Points, in no order, along strands that fork and pass close to each other.
In the rows, zero is written as 100.
Two points are linked if the straight distance between their rows is under 79.6. Some points are linked to none.
q719: [135, 100, 113, 109, 121, 76, 124, 76, 108, 91, 100, 79, 82, 167, 90, 117, 94, 106, 106, 108, 77, 74, 67, 77]
q707: [118, 119, 96, 109, 108, 111, 97, 82, 76, 108, 87, 88, 81, 107, 101, 106, 95, 70, 118, 84, 79, 105, 105, 94]
q86: [122, 119, 84, 90, 105, 111, 102, 82, 101, 108, 109, 73, 93, 112, 83, 117, 65, 106, 94, 90, 97, 64, 77, 74]
q293: [70, 103, 103, 91, 78, 109, 108, 101, 96, 109, 122, 76, 100, 83, 101, 106, 75, 135, 90, 86, 97, 92, 85, 106]
q497: [96, 123, 91, 89, 66, 78, 116, 84, 104, 126, 77, 57, 126, 111, 95, 85, 95, 77, 96, 46, 66, 111, 89, 70]
q544: [100, 96, 113, 107, 83, 71, 121, 85, 94, 101, 91, 119, 137, 113, 102, 75, 87, 122, 105, 74, 92, 133, 116, 100]
q972: [89, 63, 117, 122, 83, 80, 100, 117, 106, 118, 126, 105, 114, 87, 98, 110, 98, 107, 107, 98, 95, 84, 83, 88]
q404: [94, 105, 110, 125, 89, 86, 108, 107, 103, 79, 61, 132, 123, 52, 133, 60, 157, 100, 121, 97, 94, 134, 137, 138]
q563: [107, 114, 81, 86, 79, 83, 100, 83, 108, 118, 99, 66, 122, 96, 102, 96, 71, 100, 81, 63, 85, 81, 73, 70]
q808: [103, 105, 109, 110, 106, 102, 105, 137, 107, 88, 74, 130, 99, 57, 123, 62, 147, 132, 105, 119, 110, 122, 147, 139]
q168: [131, 101, 114, 114, 111, 81, 104, 83, 89, 88, 85, 107, 102, 155, 71, 117, 104, 99, 104, 110, 86, 82, 82, 76]
q622: [94, 89, 133, 113, 80, 82, 127, 90, 109, 101, 100, 99, 130, 100, 114, 46, 86, 135, 136, 73, 96, 132, 116, 96]
q435: [116, 111, 103, 78, 100, 115, 83, 113, 98, 119, 111, 74, 80, 125, 95, 125, 93, 77, 110, 117, 120, 75, 122, 87]
q11: [101, 100, 97, 121, 96, 74, 131, 89, 100, 139, 133, 46, 87, 140, 106, 127, 82, 106, 80, 102, 84, 69, 62, 72]
q957: [106, 102, 96, 112, 101, 127, 104, 108, 90, 120, 110, 118, 71, 87, 106, 93, 98, 114, 110, 102, 97, 122, 120, 114]
q570: [106, 89, 107, 89, 106, 103, 98, 105, 103, 70, 92, 115, 127, 124, 93, 95, 104, 125, 103, 111, 135, 97, 105, 105]
q631: [83, 109, 118, 102, 66, 50, 126, 84, 103, 86, 69, 100, 130, 127, 85, 104, 136, 66, 93, 71, 31, 111, 81, 93]
q805: [103, 135, 80, 80, 137, 112, 96, 76, 91, 92, 128, 92, 67, 135, 77, 140, 84, 85, 73, 147, 99, 66, 93, 95]
q640: [84, 116, 100, 127, 106, 79, 119, 86, 70, 73, 61, 108, 98, 134, 96, 103, 146, 30, 96, 91, 52, 106, 88, 110]
q456: [100, 105, 97, 79, 149, 117, 90, 85, 75, 65, 101, 94, 89, 118, 103, 100, 99, 74, 110, 119, 122, 107, 91, 112]
q946: [110, 96, 97, 111, 118, 138, 81, 92, 97, 70, 99, 113, 75, 115, 114, 88, 107, 114, 141, 138, 128, 128, 136, 126]
q194: [98, 107, 102, 135, 65, 95, 97, 107, 99, 130, 86, 116, 115, 78, 114, 84, 119, 131, 113, 82, 86, 126, 120, 90]
q535: [116, 98, 88, 93, 115, 129, 111, 105, 97, 104, 111, 119, 84, 81, 80, 80, 66, 118, 94, 98, 98, 118, 121, 105]
q31: [94, 100, 82, 87, 107, 93, 89, 122, 103, 122, 91, 108, 106, 80, 91, 112, 114, 62, 59, 82, 92, 94, 95, 90]
q155: [98, 84, 104, 68, 107, 105, 78, 121, 118, 72, 103, 112, 120, 81, 83, 89, 80, 96, 93, 92, 119, 63, 79, 81]
q918: [84, 98, 105, 64, 105, 97, 74, 127, 110, 86, 89, 116, 108, 67, 73, 109, 95, 78, 79, 99, 102, 86, 104, 86]
q836: [96, 102, 107, 114, 88, 91, 97, 105, 81, 84, 83, 134, 134, 75, 87, 94, 133, 95, 109, 86, 98, 91, 79, 102]
q351: [84, 88, 113, 99, 84, 107, 114, 118, 112, 85, 112, 105, 100, 54, 127, 68, 97, 159, 107, 102, 116, 124, 122, 128]
q271: [98, 79, 128, 132, 105, 91, 132, 94, 89, 58, 95, 121, 115, 99, 121, 75, 110, 105, 136, 109, 107, 116, 131, 145]
q916: [105, 121, 84, 97, 130, 132, 96, 74, 82, 93, 126, 95, 66, 148, 93, 135, 89, 99, 96, 153, 126, 87, 106, 107]
q758: [92, 96, 111, 134, 84, 70, 123, 95, 86, 86, 67, 119, 133, 85, 125, 66, 152, 67, 121, 81, 87, 138, 113, 130]
q994: [90, 121, 91, 78, 134, 122, 79, 108, 84, 95, 90, 101, 78, 98, 111, 113, 111, 78, 96, 123, 115, 117, 118, 124]
q831: [92, 119, 102, 97, 87, 67, 126, 84, 89, 102, 63, 88, 126, 138, 86, 87, 118, 66, 81, 61, 59, 112, 80, 90]
q556: [109, 88, 127, 88, 92, 102, 106, 135, 98, 109, 105, 90, 82, 113, 103, 104, 98, 86, 119, 106, 112, 91, 132, 98]
q467: [124, 134, 67, 90, 82, 120, 87, 99, 113, 135, 87, 65, 105, 74, 113, 94, 77, 114, 89, 75, 123, 91, 134, 80]
q212: [85, 105, 103, 100, 117, 109, 80, 102, 95, 93, 91, 103, 80, 121, 130, 116, 118, 94, 112, 129, 115, 123, 134, 135]
q817: [113, 92, 100, 90, 89, 102, 110, 87, 109, 104, 104, 111, 104, 79, 75, 79, 56, 115, 88, 78, 86, 101, 107, 86]
q295: [94, 79, 107, 74, 119, 120, 105, 104, 113, 63, 114, 108, 102, 107, 100, 101, 98, 117, 106, 127, 155, 115, 112, 123]
q666: [117, 94, 68, 105, 104, 129, 77, 94, 128, 109, 137, 111, 98, 88, 89, 108, 83, 122, 99, 127, 139, 103, 92, 80]
q872: [95, 72, 120, 134, 98, 87, 98, 85, 96, 74, 92, 111, 109, 109, 130, 79, 113, 101, 143, 102, 121, 135, 100, 126]
q508: [87, 68, 138, 109, 83, 61, 127, 116, 107, 109, 107, 104, 113, 101, 79, 104, 89, 89, 107, 82, 70, 88, 90, 83]
q801: [94, 95, 103, 93, 104, 106, 88, 124, 136, 84, 96, 122, 93, 53, 116, 70, 116, 161, 107, 124, 113, 124, 134, 129]
q559: [90, 107, 88, 107, 82, 131, 110, 109, 94, 128, 130, 85, 69, 88, 114, 106, 92, 130, 105, 105, 107, 96, 111, 112]
q834: [115, 85, 78, 64, 120, 109, 63, 82, 136, 89, 130, 86, 84, 92, 83, 130, 71, 80, 100, 127, 116, 73, 71, 66]
q245: [107, 120, 88, 87, 124, 96, 111, 94, 91, 125, 112, 83, 69, 125, 75, 143, 83, 81, 53, 121, 72, 55, 89, 92]
q776: [95, 86, 116, 96, 97, 73, 121, 100, 99, 98, 91, 116, 122, 110, 83, 94, 85, 101, 80, 78, 85, 111, 101, 100]
q16: [75, 102, 121, 88, 75, 95, 103, 132, 115, 94, 82, 98, 115, 52, 113, 62, 113, 135, 102, 79, 93, 109, 121, 119]
q821: [94, 115, 93, 85, 70, 113, 100, 119, 109, 117, 90, 92, 116, 54, 114, 53, 93, 140, 92, 69, 106, 104, 103, 99]
q328: [92, 91, 110, 121, 97, 87, 106, 95, 85, 86, 76, 104, 103, 106, 115, 93, 139, 52, 115, 84, 73, 123, 100, 120]
q213: [114, 81, 104, 112, 107, 93, 73, 92, 99, 109, 103, 127, 97, 105, 109, 120, 127, 82, 110, 118, 114, 111, 98, 97]
q81: [95, 105, 89, 56, 136, 124, 70, 129, 115, 107, 111, 97, 70, 69, 106, 103, 103, 69, 88, 124, 131, 105, 124, 100]
q982: [109, 97, 107, 110, 113, 70, 133, 72, 105, 110, 113, 53, 90, 152, 104, 110, 82, 119, 101, 100, 73, 79, 50, 75]
q682: [88, 74, 110, 111, 82, 82, 99, 116, 113, 102, 105, 140, 126, 52, 96, 90, 118, 97, 98, 88, 89, 89, 80, 89]
q573: [77, 102, 115, 112, 82, 86, 115, 67, 76, 90, 101, 79, 112, 117, 111, 97, 95, 125, 106, 85, 76, 116, 66, 112]
q958: [132, 129, 67, 100, 97, 138, 96, 95, 92, 120, 97, 72, 91, 104, 118, 95, 91, 100, 107, 91, 132, 93, 111, 94]
q42: [105, 91, 101, 73, 115, 110, 73, 92, 110, 82, 124, 105, 79, 91, 78, 132, 75, 96, 107, 124, 95, 90, 87, 89]
q415: [75, 87, 98, 81, 82, 126, 86, 113, 118, 94, 132, 100, 100, 64, 90, 103, 69, 138, 101, 90, 104, 83, 85, 102]
q401: [106, 100, 66, 91, 93, 127, 71, 122, 120, 128, 117, 78, 93, 64, 101, 106, 76, 98, 78, 99, 123, 61, 93, 76]
q639: [109, 93, 93, 78, 90, 115, 68, 122, 125, 106, 108, 81, 113, 88, 99, 91, 76, 96, 96, 88, 128, 63, 94, 68]
q298: [97, 108, 75, 101, 74, 109, 72, 136, 119, 140, 102, 116, 113, 57, 93, 106, 93, 110, 69, 83, 101, 73, 107, 68]
q395: [104, 80, 98, 110, 125, 86, 83, 99, 85, 98, 111, 125, 96, 118, 87, 130, 119, 72, 84, 133, 109, 91, 90, 100]
q531: [89, 101, 101, 133, 106, 86, 107, 58, 82, 99, 94, 102, 92, 139, 110, 102, 97, 113, 115, 99, 79, 130, 86, 118]
q989: [110, 90, 94, 108, 98, 101, 70, 81, 113, 79, 93, 119, 111, 86, 127, 90, 119, 111, 123, 112, 124, 133, 92, 108]
q452: [107, 140, 67, 103, 98, 97, 109, 81, 87, 129, 82, 86, 89, 130, 70, 135, 104, 75, 62, 104, 58, 75, 88, 80]
q671: [112, 94, 96, 86, 130, 126, 114, 96, 94, 70, 130, 88, 86, 105, 99, 89, 86, 93, 106, 116, 141, 99, 89, 103]
q21: [97, 114, 71, 114, 90, 94, 109, 109, 97, 140, 92, 86, 96, 119, 94, 123, 118, 51, 67, 86, 83, 94, 94, 88]
q578: [82, 103, 84, 117, 64, 92, 86, 109, 109, 157, 101, 105, 116, 75, 97, 115, 104, 120, 85, 76, 85, 109, 98, 83]
q27: [118, 123, 77, 99, 84, 110, 85, 109, 133, 136, 82, 85, 108, 73, 130, 69, 106, 128, 96, 83, 120, 126, 124, 95]
q943: [88, 89, 121, 105, 125, 89, 106, 117, 76, 77, 89, 110, 89, 89, 114, 104, 133, 48, 114, 109, 105, 106, 122, 134]
q830: [82, 86, 135, 122, 105, 78, 121, 95, 87, 79, 86, 120, 94, 98, 95, 108, 107, 107, 124, 107, 77, 117, 130, 128]
q665: [90, 79, 136, 103, 96, 95, 122, 125, 91, 90, 115, 113, 84, 115, 97, 116, 89, 105, 117, 122, 107, 97, 124, 127]
q526: [130, 111, 98, 103, 96, 100, 95, 99, 93, 116, 101, 95, 98, 130, 80, 120, 95, 96, 97, 104, 102, 61, 89, 71]
q472: [94, 85, 109, 103, 119, 79, 108, 109, 82, 92, 104, 116, 107, 111, 76, 126, 108, 79, 65, 111, 93, 60, 61, 88]
q659: [106, 79, 87, 70, 122, 120, 79, 137, 125, 104, 117, 114, 93, 75, 103, 82, 94, 113, 73, 122, 137, 101, 117, 102]
q983: [101, 112, 88, 122, 118, 114, 103, 59, 80, 103, 107, 95, 74, 148, 102, 123, 89, 100, 102, 127, 91, 108, 90, 113]
q322: [71, 99, 96, 98, 83, 94, 109, 80, 94, 111, 110, 80, 108, 82, 111, 84, 96, 116, 93, 66, 87, 113, 71, 116]
q628: [108, 106, 110, 95, 99, 96, 94, 110, 79, 86, 76, 108, 134, 111, 101, 83, 126, 92, 103, 92, 126, 103, 92, 99]
q145: [84, 100, 94, 69, 95, 134, 66, 103, 118, 80, 127, 94, 73, 62, 85, 125, 70, 117, 102, 116, 106, 85, 87, 96]
q991: [102, 110, 102, 91, 116, 77, 120, 91, 83, 84, 66, 91, 99, 136, 98, 108, 115, 55, 81, 80, 62, 98, 74, 100]
q383: [117, 88, 110, 133, 108, 127, 108, 73, 96, 80, 109, 105, 87, 135, 109, 93, 93, 129, 150, 121, 113, 124, 117, 109]

A fork is a point with three links, a tip a point with one. Leave the first point through the second and follow the links. Name the first fork or tip that comes.
q918, q31 => q293
q805, q245 => q194
q682, q836 => q994
q526, q435 => q472
q472, q395 => q526
q295, q570 => q776
q958, q467 => q328
q404, q808 => q958

Follow the links from the first point to the second, and from the first to the third. Name the last point that the two ways share.
q628, q916, q834 => q293
q821, q872, q11 => q526
q872, q497, q982 => q526
q21, q776, q145 => q293
